Points, in no order, along strands that fork and pass close to each other.
(in the rows, 100 means zero)
Two points are linked if the straight distance between their rows is under 115. Some points are linked to none.
K392: 98  82  109  109  71  110  153  116  106  86  80  79  124  107  88  124  98  122  89  86  97  119  77  68  136  106  103  112  96  124  109  80  88  124  118  98  91  70  104  94  108  122  87  111  113  111  123  128  95  66  87  107  116  117  102  78  99  124  106  114  99  100
K48: 82  107  113  87  94  98  108  121  97  94  100  105  117  109  111  79  115  126  118  115  123  114  81  57  132  134  106  83  104  134  113  93  90  109  104  100  105  74  65  101  89  81  105  116  114  108  120  105  79  100  104  114  115  101  123  89  95  111  80  127  105  85
K678: 90  102  100  110  115  112  89  78  100  105  91  103  108  93  84  109  87  100  116  120  90  95  87  79  122  77  114  72  120  77  97  89  115  101  124  109  98  85  100  82  117  89  110  122  103  104  103  98  76  76  95  98  88  95  102  89  103  113  80  123  81  92
K600: 80  105  96  87  104  105  121  122  106  97  104  103  75  106  85  80  99  106  111  83  106  84  112  89  89  93  110  132  89  101  104  104  91  101  94  93  79  99  97  132  99  109  105  90  88  87  108  140  112  105  100  89  122  91  85  120  100  76  112  106  111  130
K622: 86  107  92  108  103  93  75  92  101  86  102  90  91  85  94  75  96  112  91  81  97  84  105  106  83  108  99  118  94  97  76  91  74  57  78  108  118  125  107  99  103  105  99  92  90  91  102  84  93  116  87  99  98  77  102  110  90  89  121  101  104  147
K152: 105  116  88  107  91  108  113  70  100  122  101  97  92  101  101  120  106  56  98  104  77  117  92  87  119  102  99  69  125  113  99  95  140  118  111  120  140  91  108  66  98  101  94  114  112  105  97  104  85  103  75  94  82  84  106  71  134  127  106  114  106  92
K759: 102  85  98  124  77  90  112  83  91  88  100  89  118  82  103  99  94  109  64  95  97  113  87  100  110  91  88  111  98  100  99  99  90  98  105  100  108  128  132  84  110  121  89  88  129  134  94  88  101  93  107  91  72  137  96  89  98  112  124  85  87  97
K441: 133  77  114  106  79  81  83  93  104  104  73  103  79  111  104  115  134  94  70  88  105  124  100  79  71  103  89  122  67  129  96  103  62  57  84  79  65  93  109  131  108  95  83  84  101  97  114  111  127  105  75  77  91  141  97  117  87  102  131  86  110  83
K327: 110  84  95  118  90  102  121  110  93  97  110  136  110  85  122  129  112  88  92  117  77  94  111  140  84  75  108  90  101  118  90  104  92  113  99  82  123  94  122  75  94  113  88  89  122  123  92  69  78  110  126  112  81  126  99  115  113  100  82  71  77  62
K311: 128  133  97  93  92  101  64  80  84  75  137  98  108  95  129  129  101  105  102  92  113  121  85  123  74  123  92  88  89  93  102  125  69  84  84  113  69  119  92  112  105  54  93  107  84  92  114  97  121  119  87  90  101  90  105  102  113  104  114  79  118  65
K60: 105  89  93  121  101  97  72  101  108  128  60  102  90  98  116  98  122  84  110  135  92  79  99  92  79  101  109  85  123  92  107  90  116  86  135  61  100  81  113  109  112  123  120  104  107  80  102  71  94  101  103  103  105  108  124  104  66  107  53  115  82  98
K587: 95  114  104  111  91  103  95  89  92  113  102  109  86  82  84  132  98  85  94  107  102  107  97  83  111  107  93  85  121  136  75  89  114  87  92  119  151  104  113  82  94  94  106  134  107  118  102  83  88  90  53  92  60  90  104  85  127  122  116  118  107  108
K507: 123  84  90  116  101  98  112  97  105  100  83  88  120  120  117  96  127  101  65  84  97  102  114  124  78  80  91  103  87  98  115  97  71  99  102  83  93  91  131  114  93  140  98  62  102  68  86  103  124  133  120  93  101  167  107  118  58  99  98  88  89  103
K306: 124  119  129  88  117  94  83  93  95  89  120  83  106  111  126  110  128  114  134  102  103  112  123  126  113  128  109  83  108  98  107  103  93  78  99  134  127  88  75  86  94  83  95  81  69  102  99  44  102  113  101  142  107  77  117  109  102  103  94  106  120  77
K648: 105  89  110  100  131  81  57  105  107  102  108  87  97  98  51  94  110  102  114  121  116  93  130  102  119  90  109  88  106  84  88  98  70  85  127  92  109  86  85  92  97  91  105  106  91  119  87  58  96  68  103  123  89  89  133  110  112  102  66  110  106  83
K206: 78  119  92  88  91  109  128  97  102  105  100  100  91  97  116  89  107  81  115  71  77  97  105  98  99  120  119  109  124  136  91  107  128  78  77  132  146  96  91  93  84  112  103  83  73  80  99  110  85  119  76  111  116  63  89  93  92  105  127  123  100  119
K381: 106  121  92  100  96  90  74  91  81  112  132  115  100  82  91  120  107  77  101  97  94  99  113  123  111  112  87  93  125  108  79  96  113  102  90  132  164  115  101  75  99  82  99  121  94  127  81  66  84  97  72  111  54  72  103  80  126  122  110  102  108  99
K504: 91  111  81  97  91  96  89  116  95  109  142  145  111  103  84  102  77  91  79  119  120  110  112  114  95  87  97  103  115  131  71  124  78  119  100  93  120  109  105  101  87  57  121  115  122  115  78  90  97  106  128  86  68  93  104  94  123  85  100  66  109  71
K480: 77  109  113  74  101  118  100  111  105  99  92  107  102  84  121  75  88  109  142  120  98  78  80  75  108  118  109  93  104  98  113  90  129  93  107  117  99  99  73  97  99  76  112  122  110  101  117  112  71  114  98  121  128  54  107  101  91  99  96  117  107  119
K579: 91  91  102  117  113  90  93  96  98  92  60  94  102  87  80  107  83  115  107  104  78  91  91  96  108  65  86  103  82  50  91  92  99  103  105  100  57  94  107  103  133  120  91  106  96  93  109  103  104  66  95  86  96  113  91  110  101  92  88  94  96  117
K636: 82  122  93  71  102  106  93  115  104  110  135  128  92  88  84  54  80  87  115  116  103  76  106  102  92  112  122  107  134  106  87  108  128  98  95  108  122  110  77  96  79  85  109  113  108  107  83  94  77  117  137  111  102  70  95  90  103  84  92  98  104  113
K31: 119  109  112  93  103  108  87  101  93  87  122  78  109  128  146  82  141  111  116  83  114  105  107  128  79  135  89  99  90  90  131  111  86  88  100  102  81  103  94  113  102  94  104  69  83  83  116  74  107  135  123  126  120  86  117  122  73  85  100  100  109  83
K566: 84  99  123  85  74  97  110  130  111  91  112  99  99  89  70  78  122  122  119  116  126  92  103  61  120  117  121  113  100  136  110  103  92  108  93  91  110  82  61  108  84  95  113  121  115  139  104  124  79  95  107  132  125  91  114  103  116  100  82  126  103  98
K98: 98  89  100  103  99  104  87  102  105  99  93  130  64  80  67  106  79  92  108  112  77  66  101  96  57  77  123  122  107  90  92  97  108  86  91  76  77  112  103  116  115  94  94  114  114  117  86  108  101  89  115  93  115  104  85  104  114  71  84  76  108  123
K16: 91  114  107  93  103  103  61  123  102  99  108  104  94  98  102  97  118  110  116  108  128  111  92  75  91  134  112  102  100  122  98  96  70  69  89  92  105  96  78  102  97  73  123  118  96  85  107  79  98  119  94  98  93  69  121  108  97  94  85  116  112  95
K230: 113  100  124  85  137  98  61  84  96  95  118  82  116  104  104  94  100  108  131  106  104  79  123  126  133  113  103  74  93  62  97  86  102  95  116  129  109  106  82  84  105  82  104  87  69  92  97  51  102  110  102  132  95  63  113  124  79  103  105  112  95  98
K51: 94  87  83  82  109  114  102  109  105  88  96  116  78  136  107  87  91  87  106  71  110  90  92  103  60  111  114  117  90  125  105  106  88  96  97  92  62  95  93  141  93  99  107  82  90  78  113  130  110  120  98  64  119  88  89  119  79  75  116  94  97  119
K802: 92  87  119  104  77  100  111  118  98  82  86  70  121  89  79  100  107  128  90  92  112  123  90  67  142  111  95  116  84  114  92  79  65  101  107  96  101  85  105  99  108  113  103  111  109  110  116  112  104  64  79  101  97  101  121  83  103  118  101  116  104  113
K123: 97  99  105  102  134  90  75  86  95  104  77  94  101  102  107  88  93  110  100  102  99  85  106  114  88  86  79  105  82  54  94  99  82  115  95  83  49  102  115  131  119  109  109  94  85  73  109  109  113  94  107  86  102  110  89  127  93  78  100  82  98  127
K746: 84  129  69  81  111  110  117  99  100  103  121  101  82  110  112  84  94  85  119  77  99  92  113  119  87  115  112  114  115  118  95  107  134  91  67  124  120  108  91  119  82  109  111  80  75  77  91  123  100  126  96  96  129  70  79  103  110  84  132  106  111  120
K686: 91  107  81  101  105  86  79  94  114  103  104  84  100  107  81  76  102  106  82  81  109  99  128  96  92  104  90  133  95  119  71  107  76  35  78  93  139  124  117  104  101  117  105  73  79  95  60  81  109  114  107  95  84  106  104  106  80  103  137  95  96  146
K918: 89  94  114  89  71  102  118  142  96  96  130  109  94  82  65  111  105  112  104  101  127  115  112  66  117  115  111  122  99  155  95  115  82  112  75  100  118  88  71  91  84  78  104  129  117  129  115  117  98  91  87  97  107  88  104  90  126  112  108  118  120  87
K223: 100  110  93  110  117  115  116  70  131  136  96  79  91  100  104  90  109  80  74  105  91  105  107  73  112  91  103  82  149  109  93  104  116  109  121  104  148  74  118  66  85  134  106  86  117  84  82  85  86  96  104  105  88  107  113  90  112  109  86  125  72  107
K114: 70  122  84  82  119  109  93  130  114  95  134  113  115  95  80  61  60  119  93  98  117  89  108  90  122  95  96  104  105  84  71  110  72  112  79  91  111  132  79  83  83  79  118  89  84  82  84  124  115  98  139  94  92  75  92  91  93  75  99  115  97  138
K339: 76  90  90  88  74  103  103  136  100  94  118  138  85  90  74  110  82  112  108  92  122  113  95  64  104  96  113  103  93  144  95  115  73  113  78  86  93  101  75  109  86  69  102  131  122  107  120  128  118  92  83  61  94  86  91  76  117  102  112  110  117  92
K297: 88  80  76  113  70  94  112  124  84  88  111  129  119  95  92  105  71  112  94  76  118  115  79  94  110  86  100  103  78  122  97  117  93  124  93  89  97  121  98  102  95  71  89  135  124  95  126  137  128  89  83  55  84  100  69  61  110  99  130  80  95  84
K105: 106  112  87  105  94  93  104  89  93  100  120  121  86  72  88  102  101  82  91  95  73  84  112  132  92  94  97  107  116  113  94  110  112  97  92  114  136  119  121  89  98  112  101  105  109  130  76  80  92  101  92  106  87  93  100  94  132  98  112  92  106  108
K284: 122  102  85  96  109  91  72  87  78  87  133  129  107  100  112  133  83  91  110  107  99  115  96  143  91  93  107  86  91  83  104  116  97  104  96  117  78  110  98  105  103  40  88  113  107  113  91  77  112  107  95  89  92  98  103  102  118  114  108  68  107  58
K926: 97  97  123  103  101  101  138  111  109  113  75  82  93  114  121  108  125  114  101  96  104  110  98  89  94  91  98  100  100  106  122  99  122  130  113  91  94  81  105  111  86  137  100  75  78  85  116  110  104  91  82  126  133  113  107  122  91  83  62  122  93  97
K556: 86  100  86  85  118  97  133  118  120  103  85  101  51  106  75  102  87  87  121  95  100  74  109  99  82  84  112  126  115  119  108  102  116  88  82  105  101  101  109  134  95  133  107  80  81  101  83  126  102  92  80  85  131  95  86  115  115  86  109  112  117  138
K70: 104  77  113  100  78  106  73  116  104  105  99  104  102  122  101  70  133  117  93  115  138  112  103  87  89  141  74  115  84  94  104  86  61  92  124  61  53  89  80  121  105  85  115  86  99  87  117  114  100  112  127  99  97  85  122  105  74  74  72  93  103  97
K321: 113  79  90  111  101  99  66  97  103  123  56  110  88  103  81  90  119  74  97  137  103  75  112  87  63  108  100  106  103  107  99  89  90  60  115  54  97  89  121  121  109  123  113  102  109  73  86  77  105  104  127  103  90  116  125  116  70  84  71  84  101  121
K660: 139  94  100  112  86  99  70  91  102  92  91  101  78  113  114  116  130  95  85  86  112  108  89  95  61  125  98  118  79  139  103  97  66  64  84  93  60  94  109  138  103  87  99  91  90  78  125  90  122  120  68  85  104  113  114  118  107  90  114  96  120  80
K396: 101  89  128  103  139  97  90  87  96  108  90  77  107  109  120  92  93  115  112  113  96  94  118  113  126  98  105  79  88  58  108  90  104  118  129  102  67  92  97  94  107  97  111  88  73  95  108  49  113  91  97  126  105  95  104  122  76  103  82  109  94  91
K939: 108  88  95  92  123  103  118  111  90  96  117  96  121  94  89  109  71  119  103  107  96  101  107  109  152  77  95  96  91  45  114  108  122  141  99  107  75  100  105  91  116  78  98  111  92  98  93  103  116  66  105  90  108  105  79  84  111  112  101  102  67  78
K143: 107  95  118  93  110  105  96  108  111  98  83  85  83  137  100  118  115  117  119  90  109  108  97  103  61  105  80  106  78  96  118  108  97  123  91  95  50  93  83  153  107  99  99  76  70  91  97  130  129  88  82  98  130  98  99  127  120  63  81  89  106  95
K920: 80  96  117  88  101  99  83  122  104  102  115  116  90  104  128  100  79  97  154  144  112  63  96  94  120  136  89  82  116  88  134  95  128  77  115  129  88  98  50  104  96  62  111  125  114  103  129  94  71  114  124  109  115  66  113  93  81  107  77  108  115  106
K758: 126  122  114  104  82  86  58  88  96  64  113  81  94  86  121  128  125  103  95  84  117  120  80  95  61  120  98  103  73  114  97  106  56  63  69  108  70  104  85  119  111  75  99  95  93  93  133  92  126  121  60  95  107  82  106  99  111  102  133  95  121  78
K488: 106  88  77  110  75  105  140  125  94  98  112  131  107  82  98  130  89  81  99  98  78  102  87  140  100  78  94  114  87  91  100  118  134  127  90  85  104  115  125  80  122  102  80  102  136  126  90  113  80  85  107  100  97  123  69  74  134  115  106  77  75  71
K140: 97  110  78  80  103  96  129  112  105  99  107  100  52  113  88  106  107  71  134  93  108  92  112  102  72  102  128  111  119  125  106  116  132  89  77  108  111  93  84  127  89  123  106  86  71  106  85  128  95  111  76  99  143  68  94  109  141  80  107  97  134  106
K279: 99  84  101  110  53  100  106  85  80  92  117  111  113  77  129  85  96  102  62  80  93  107  82  110  102  85  101  104  95  118  85  99  91  101  89  100  102  119  117  82  94  100  90  108  129  118  142  82  92  112  98  92  88  124  82  92  98  108  124  90  100  82
K59: 76  138  81  94  119  98  92  97  89  112  128  117  130  114  117  95  79  89  91  95  111  116  98  99  133  118  86  73  133  110  66  96  109  110  109  129  150  104  93  84  87  62  100  114  99  78  89  88  96  107  110  87  58  88  122  69  101  115  108  107  103  82
K416: 114  97  94  107  82  90  65  108  99  97  131  138  90  94  76  125  77  94  71  104  114  107  108  101  71  89  94  114  115  134  67  105  74  94  83  89  106  107  111  109  96  70  113  113  122  133  71  90  105  94  103  78  70  114  104  107  141  72  105  62  120  80
K775: 89  92  101  119  102  94  112  97  112  110  70  115  62  79  79  132  96  82  111  117  73  82  86  72  92  75  115  88  126  110  97  89  132  88  112  89  115  90  118  83  102  127  93  117  119  120  84  111  85  84  78  109  107  105  93  93  129  112  85  114  89  122
K101: 109  82  115  103  118  92  86  92  104  110  68  95  98  121  90  83  113  102  81  91  105  99  107  102  78  97  77  121  64  77  100  105  75  98  93  67  54  91  115  144  115  124  95  66  86  76  97  123  116  107  114  87  108  127  91  121  81  73  104  82  102  132
K247: 106  111  87  98  124  111  120  84  104  104  105  94  121  118  112  96  101  93  76  90  92  100  115  117  106  92  98  85  136  100  90  106  109  127  107  103  135  94  117  90  85  119  106  86  99  84  85  89  104  94  119  100  82  125  111  98  98  101  98  114  92  84
K35: 103  93  100  106  90  126  93  47  94  111  94  97  113  96  112  117  84  98  105  109  83  109  72  84  133  73  97  59  110  87  110  89  117  114  116  120  101  82  95  51  119  77  78  136  124  95  117  102  68  94  78  97  93  71  100  91  104  147  99  125  87  104
K821: 106  97  105  125  115  88  125  97  102  94  62  88  83  92  97  136  111  89  120  100  75  107  87  99  95  85  101  89  102  94  109  89  117  91  116  107  99  91  113  97  109  140  90  106  99  111  93  107  111  76  59  100  118  100  106  105  125  113  89  122  105  104
K62: 129  101  119  88  81  111  121  119  88  89  120  89  113  138  139  85  142  121  98  76  117  116  99  117  83  133  102  113  80  106  131  113  88  113  112  109  79  86  82  107  91  97  85  84  93  93  119  110  103  135  123  122  118  101  105  111  91  84  96  93  125  69
K616: 94  96  93  106  141  85  111  98  118  117  103  98  83  91  84  147  66  72  126  130  106  103  123  107  118  65  130  71  124  63  109  109  158  131  101  95  110  93  96  97  97  101  105  104  63  105  79  102  91  81  104  101  93  116  95  93  123  99  75  111  88  74
K774: 107  78  104  115  76  101  160  127  101  86  71  90  106  119  88  149  97  109  102  68  91  111  75  85  108  104  109  122  82  120  124  84  97  120  112  100  79  88  98  104  103  123  77  107  101  112  127  158  118  65  77  90  102  114  86  81  100  122  118  101  101  80
K198: 86  131  67  88  116  97  66  96  85  110  130  139  103  104  102  110  88  82  111  101  112  105  102  119  105  112  106  78  130  105  65  102  108  106  90  130  156  116  78  95  96  56  105  117  83  93  76  87  88  121  89  88  61  73  107  76  111  112  99  102  111  99
K389: 124  97  104  98  102  102  141  124  95  102  105  92  97  150  113  106  126  124  91  71  114  116  108  129  71  109  105  110  100  100  122  113  98  134  107  95  70  86  88  119  86  111  80  77  89  94  113  147  122  128  117  102  117  124  98  109  81  79  87  96  113  69
K745: 77  117  75  83  105  98  113  116  95  102  138  141  114  100  83  71  79  81  90  117  109  92  113  108  109  92  106  109  131  114  80  117  114  123  107  101  127  106  91  97  79  68  107  108  117  105  78  102  91  102  142  98  91  91  106  85  108  88  93  82  101  95
K852: 84  113  110  70  95  106  117  115  112  112  118  109  80  92  91  61  101  93  129  109  102  72  112  104  84  107  126  109  123  108  115  116  137  100  100  109  114  98  78  94  90  117  114  99  96  116  92  99  71  116  132  134  129  72  89  110  104  70  85  104  101  119
K131: 105  86  121  116  89  101  82  96  115  127  75  100  84  87  106  81  123  86  120  135  94  80  95  85  96  110  120  85  122  99  122  90  120  86  129  72  126  83  100  87  91  112  117  120  112  111  113  66  74  95  108  152  122  98  120  104  76  110  57  124  86  95
K847: 103  120  107  98  95  121  116  81  98  110  95  91  109  100  141  85  124  92  97  72  82  109  94  96  105  128  106  107  124  125  99  93  98  74  88  126  146  89  104  79  87  116  97  82  92  64  100  82  91  134  83  124  105  72  105  90  84  116  116  123  91  107
K707: 98  85  95  107  82  105  81  81  85  84  109  116  108  87  130  68  99  99  76  89  94  96  77  118  79  103  106  105  88  89  91  94  86  88  92  85  86  119  109  92  95  80  103  116  121  103  141  76  90  127  108  86  89  95  91  98  82  103  114  82  98  99
K766: 78  112  103  111  115  77  80  85  92  85  79  63  114  86  68  84  75  118  75  101  108  102  98  82  117  94  73  102  73  56  70  92  83  96  82  103  87  137  116  107  124  120  98  99  95  100  85  103  115  76  100  75  81  111  88  102  99  110  133  89  98  153
K861: 100  73  89  117  113  112  123  116  110  122  55  93  99  129  125  119  119  104  102  97  101  105  92  108  76  86  101  95  88  101  118  89  116  124  111  60  74  88  115  116  96  141  97  75  85  56  117  109  106  108  96  93  105  136  103  119  74  85  74  111  86  96
K256: 78  104  89  115  118  96  97  67  105  93  88  69  118  101  97  75  69  108  62  91  91  88  106  85  111  81  72  107  99  74  72  98  105  93  86  102  111  142  133  99  107  124  103  90  105  88  79  102  118  100  106  83  74  123  92  102  85  100  135  99  81  151
K188: 102  100  60  120  111  90  94  76  93  88  76  102  93  111  113  107  104  88  79  81  97  98  90  107  78  83  102  100  106  118  95  101  97  68  97  109  112  108  125  110  102  115  93  83  106  80  96  84  123  115  77  60  70  130  100  106  82  114  131  84  104  109
K871: 99  103  123  82  82  124  89  76  88  82  119  70  129  72  125  92  86  123  104  98  77  108  84  96  150  108  83  87  81  87  91  95  102  102  97  131  102  94  85  68  117  72  99  129  110  120  105  92  74  94  79  123  125  60  101  82  88  128  113  111  93  110
K725: 96  89  116  103  102  116  80  115  107  112  96  92  95  136  91  72  117  117  91  91  129  99  113  82  83  127  67  119  71  102  98  101  70  86  99  67  64  88  100  139  98  101  114  67  78  64  104  128  115  120  108  95  111  101  114  115  92  70  89  95  93  134
K971: 92  137  100  79  125  104  84  92  91  108  118  94  127  107  111  114  69  94  100  110  101  126  100  83  153  114  81  60  112  87  90  101  115  120  110  141  127  96  76  73  106  59  94  119  87  81  96  93  94  92  99  97  84  81  110  75  100  127  104  113  97  83
K436: 104  84  129  89  122  100  117  96  113  113  114  91  117  96  118  107  77  121  110  110  91  97  120  118  147  82  118  80  91  53  112  97  124  141  121  107  76  96  95  83  99  94  77  91  80  98  105  81  120  86  110  129  124  109  77  98  89  105  83  102  82  71
K354: 109  109  104  89  86  97  114  95  103  95  115  96  78  74  82  80  105  100  114  93  80  78  124  129  85  88  101  114  106  99  102  110  120  97  91  120  128  113  101  85  99  130  106  94  87  130  79  91  90  91  111  125  118  69  96  106  123  82  109  104  100  125
K620: 116  99  106  103  102  90  119  99  104  94  115  99  109  105  109  108  121  97  95  99  91  110  116  131  90  86  111  93  113  96  103  109  93  116  107  107  118  82  112  79  91  115  93  89  91  115  82  76  103  90  127  109  86  123  117  104  113  94  80  108  106  67
K817: 102  104  100  101  85  107  63  72  93  86  94  104  93  77  112  76  103  92  101  95  78  79  82  115  78  102  109  101  92  83  100  87  98  79  100  103  97  127  103  89  104  100  101  112  108  104  123  69  87  130  95  112  92  68  97  104  84  99  115  84  100  129
K737: 102  108  110  79  114  126  77  58  104  109  111  70  128  100  120  101  74  116  99  103  84  110  86  85  156  96  84  63  98  76  97  93  107  112  106  134  108  82  88  58  111  69  90  117  102  86  110  94  79  94  79  100  101  66  103  90  82  132  106  122  85  106
K560: 131  75  100  105  73  92  66  91  101  120  68  103  88  97  86  75  126  90  78  120  103  93  122  85  78  101  88  118  76  120  97  82  76  42  102  61  100  98  120  99  96  113  99  102  102  95  89  71  114  113  122  115  92  121  111  119  84  78  94  87  104  120
K61: 114  72  114  101  71  82  83  95  94  105  73  99  95  89  97  84  142  117  76  102  109  113  104  91  97  104  88  116  68  112  97  82  62  63  97  75  69  94  116  107  110  108  91  90  104  96  115  90  103  111  104  99  84  130  105  111  88  100  107  91  111  109
K970: 104  75  94  115  64  88  103  100  80  90  105  113  111  78  98  121  86  106  85  73  104  110  74  99  85  72  100  116  66  106  101  109  77  98  80  88  67  124  104  106  106  80  81  114  127  114  137  131  117  93  77  62  95  127  65  81  93  104  137  67  110  80
K201: 112  92  97  122  78  90  132  113  97  80  92  86  104  99  68  143  90  99  92  79  94  103  76  97  81  95  104  128  61  114  120  113  86  97  95  95  64  120  105  117  112  117  70  100  111  126  113  145  125  73  77  71  93  133  69  87  100  119  141  76  108  88
K809: 93  92  87  95  139  91  115  105  105  117  103  85  94  99  74  143  66  105  114  125  102  94  115  100  132  76  106  81  107  47  111  97  143  136  97  121  94  108  114  94  107  91  115  122  69  96  76  115  106  56  84  94  93  102  87  85  130  107  94  109  74  86
K934: 122  78  86  120  102  97  109  103  116  110  53  107  93  112  117  117  135  90  100  100  89  100  106  118  59  83  95  99  72  109  108  97  90  90  109  63  79  80  122  123  109  144  84  74  100  67  99  100  109  129  113  85  103  151  98  129  63  87  79  85  83  107
K497: 99  93  76  89  102  108  121  119  95  93  100  122  104  136  108  99  87  106  90  72  107  104  97  120  78  95  113  110  100  110  110  97  97  130  108  95  70  98  93  121  87  99  90  93  101  77  103  153  127  126  128  62  111  112  92  109  85  79  105  87  99  78
K805: 85  110  98  96  113  99  105  90  112  116  92  109  79  77  70  104  79  82  122  125  86  76  105  95  109  69  124  78  133  76  103  105  144  113  111  103  120  96  103  85  100  101  111  109  94  125  83  109  75  82  99  112  106  96  92  88  115  100  73  113  86  103
K147: 112  140  86  100  101  116  134  80  103  113  99  70  109  115  118  109  91  47  81  90  76  129  90  100  117  120  84  72  117  99  114  99  144  130  100  118  139  106  99  62  91  104  96  98  105  88  93  120  99  98  81  102  95  93  85  65  128  129  122  98  101  78
K800: 114  128  98  104  81  111  149  94  96  84  109  83  112  89  105  106  102  80  78  89  77  110  83  112  101  125  94  101  93  107  123  114  117  124  109  118  118  112  118  79  100  127  95  98  102  104  95  118  110  84  81  112  112  119  80  78  122  128  119  95  105  78
K956: 102  91  106  113  109  83  70  87  89  87  95  85  97  75  50  122  76  108  118  117  84  91  109  102  118  76  77  100  71  48  87  98  93  94  99  105  72  107  108  96  138  98  99  122  92  128  90  98  104  50  89  92  98  98  97  100  123  114  94  86  102  123
K232: 105  92  111  99  96  114  101  78  124  123  86  102  83  85  101  73  121  96  95  117  76  87  92  81  102  92  107  100  133  106  108  93  115  91  125  90  127  81  115  67  89  126  103  97  119  102  98  79  68  101  94  133  117  87  107  92  96  99  80  122  74  115
K141: 78  95  83  107  117  100  93  100  105  101  87  91  103  109  67  69  87  94  74  96  105  86  118  80  95  69  98  121  117  109  71  95  98  71  98  84  127  123  119  110  86  120  100  84  107  94  66  99  100  96  124  94  79  127  96  108  77  94  114  91  95  146
K834: 80  112  110  95  138  90  95  128  110  121  84  94  90  134  112  96  94  111  133  135  137  98  99  91  102  129  98  72  110  87  136  100  112  128  114  87  81  93  64  140  83  82  120  91  90  87  112  102  104  96  109  91  109  117  114  114  85  88  55  115  107  73
K56: 114  83  104  114  97  95  118  97  108  91  95  90  126  102  102  85  117  108  53  86  94  103  115  116  89  71  83  113  89  94  98  100  79  96  99  90  115  115  129  94  93  142  95  60  113  113  76  98  109  112  131  107  81  148  99  107  73  102  98  81  85  108
K349: 106  83  84  117  81  105  118  103  87  101  104  142  101  75  105  141  85  76  96  108  78  88  95  143  76  63  106  101  97  112  91  106  112  109  83  83  106  107  126  88  108  93  87  102  138  132  82  97  80  107  113  88  82  117  86  106  127  102  100  63  92  70
K692: 81  108  109  95  119  97  123  130  111  111  87  92  87  113  99  97  102  105  121  110  120  111  108  89  100  91  112  91  110  92  126  101  114  132  110  83  90  85  83  123  83  111  110  93  91  99  101  111  98  92  101  110  118  119  111  113  97  82  56  126  100  84
K427: 110  138  118  87  103  100  102  87  91  96  102  75  123  101  154  109  116  106  117  75  82  108  100  116  113  138  99  90  119  97  103  97  105  85  81  148  135  91  79  81  98  105  97  90  75  81  91  82  100  127  91  137  107  67  98  104  90  116  109  121  106  94
K862: 115  86  101  94  106  106  82  95  94  91  121  134  101  109  120  106  86  93  118  115  109  101  103  120  85  120  113  94  98  95  104  92  83  97  110  96  64  94  87  99  99  54  109  122  109  114  104  73  103  116  129  82  95  100  109  109  102  97  90  81  109  62
K486: 95  103  115  79  91  120  95  86  94  82  95  95  126  85  130  84  89  120  132  96  86  104  74  100  120  96  101  96  78  85  108  96  121  98  100  132  78  104  79  96  112  73  99  124  98  100  114  109  87  105  83  118  129  63  99  102  86  112  106  109  99  117
K822: 96  94  107  100  112  99  77  133  109  103  100  109  100  125  94  77  111  108  105  128  133  95  100  76  97  135  94  94  108  98  118  102  74  109  120  68  71  89  65  128  101  78  118  93  110  97  110  104  107  103  137  96  99  98  122  110  70  84  56  109  101  88
K544: 82  95  119  96  92  68  86  84  93  73  80  60  107  78  80  66  101  130  76  102  92  100  94  83  125  92  69  112  58  58  83  90  78  89  90  100  72  113  112  106  125  129  89  83  105  116  93  106  97  68  109  104  107  102  84  104  87  106  123  83  99  146
K815: 104  97  84  113  91  111  159  112  99  101  100  104  110  95  89  112  80  77  74  81  82  103  84  115  100  98  102  108  102  101  120  112  138  137  104  102  110  108  126  87  104  133  93  95  114  113  94  133  102  76  105  90  102  131  65  83  120  103  112  94  84  84
K594: 84  89  115  99  86  77  79  97  86  76  99  68  109  83  80  81  111  136  83  99  116  118  97  79  142  95  82  118  68  84  73  70  60  90  101  94  85  102  106  92  101  110  100  104  110  118  99  86  90  68  116  106  98  105  102  96  98  104  104  96  106  117

A fork is a point with three links, a tip a point with one. Leave the first point through the second and follow the links. Name the first fork or tip that comes.
K152, K147 -> K862
K206, K847 -> K805
K560, K321 -> K381
K544, K594 -> K48
K847, K206 -> K31
K802, K594 -> K956

A fork is a point with three links. Follow the links from the first point to the second and name the forks in between, in order.
K306, K620 -> K805 > K737 > K381
K556, K821 -> K805
K620, K821 -> K381 > K737 > K805
K920, K381 -> K737
K59, K504 -> K381
K805, K560 -> K737 > K381
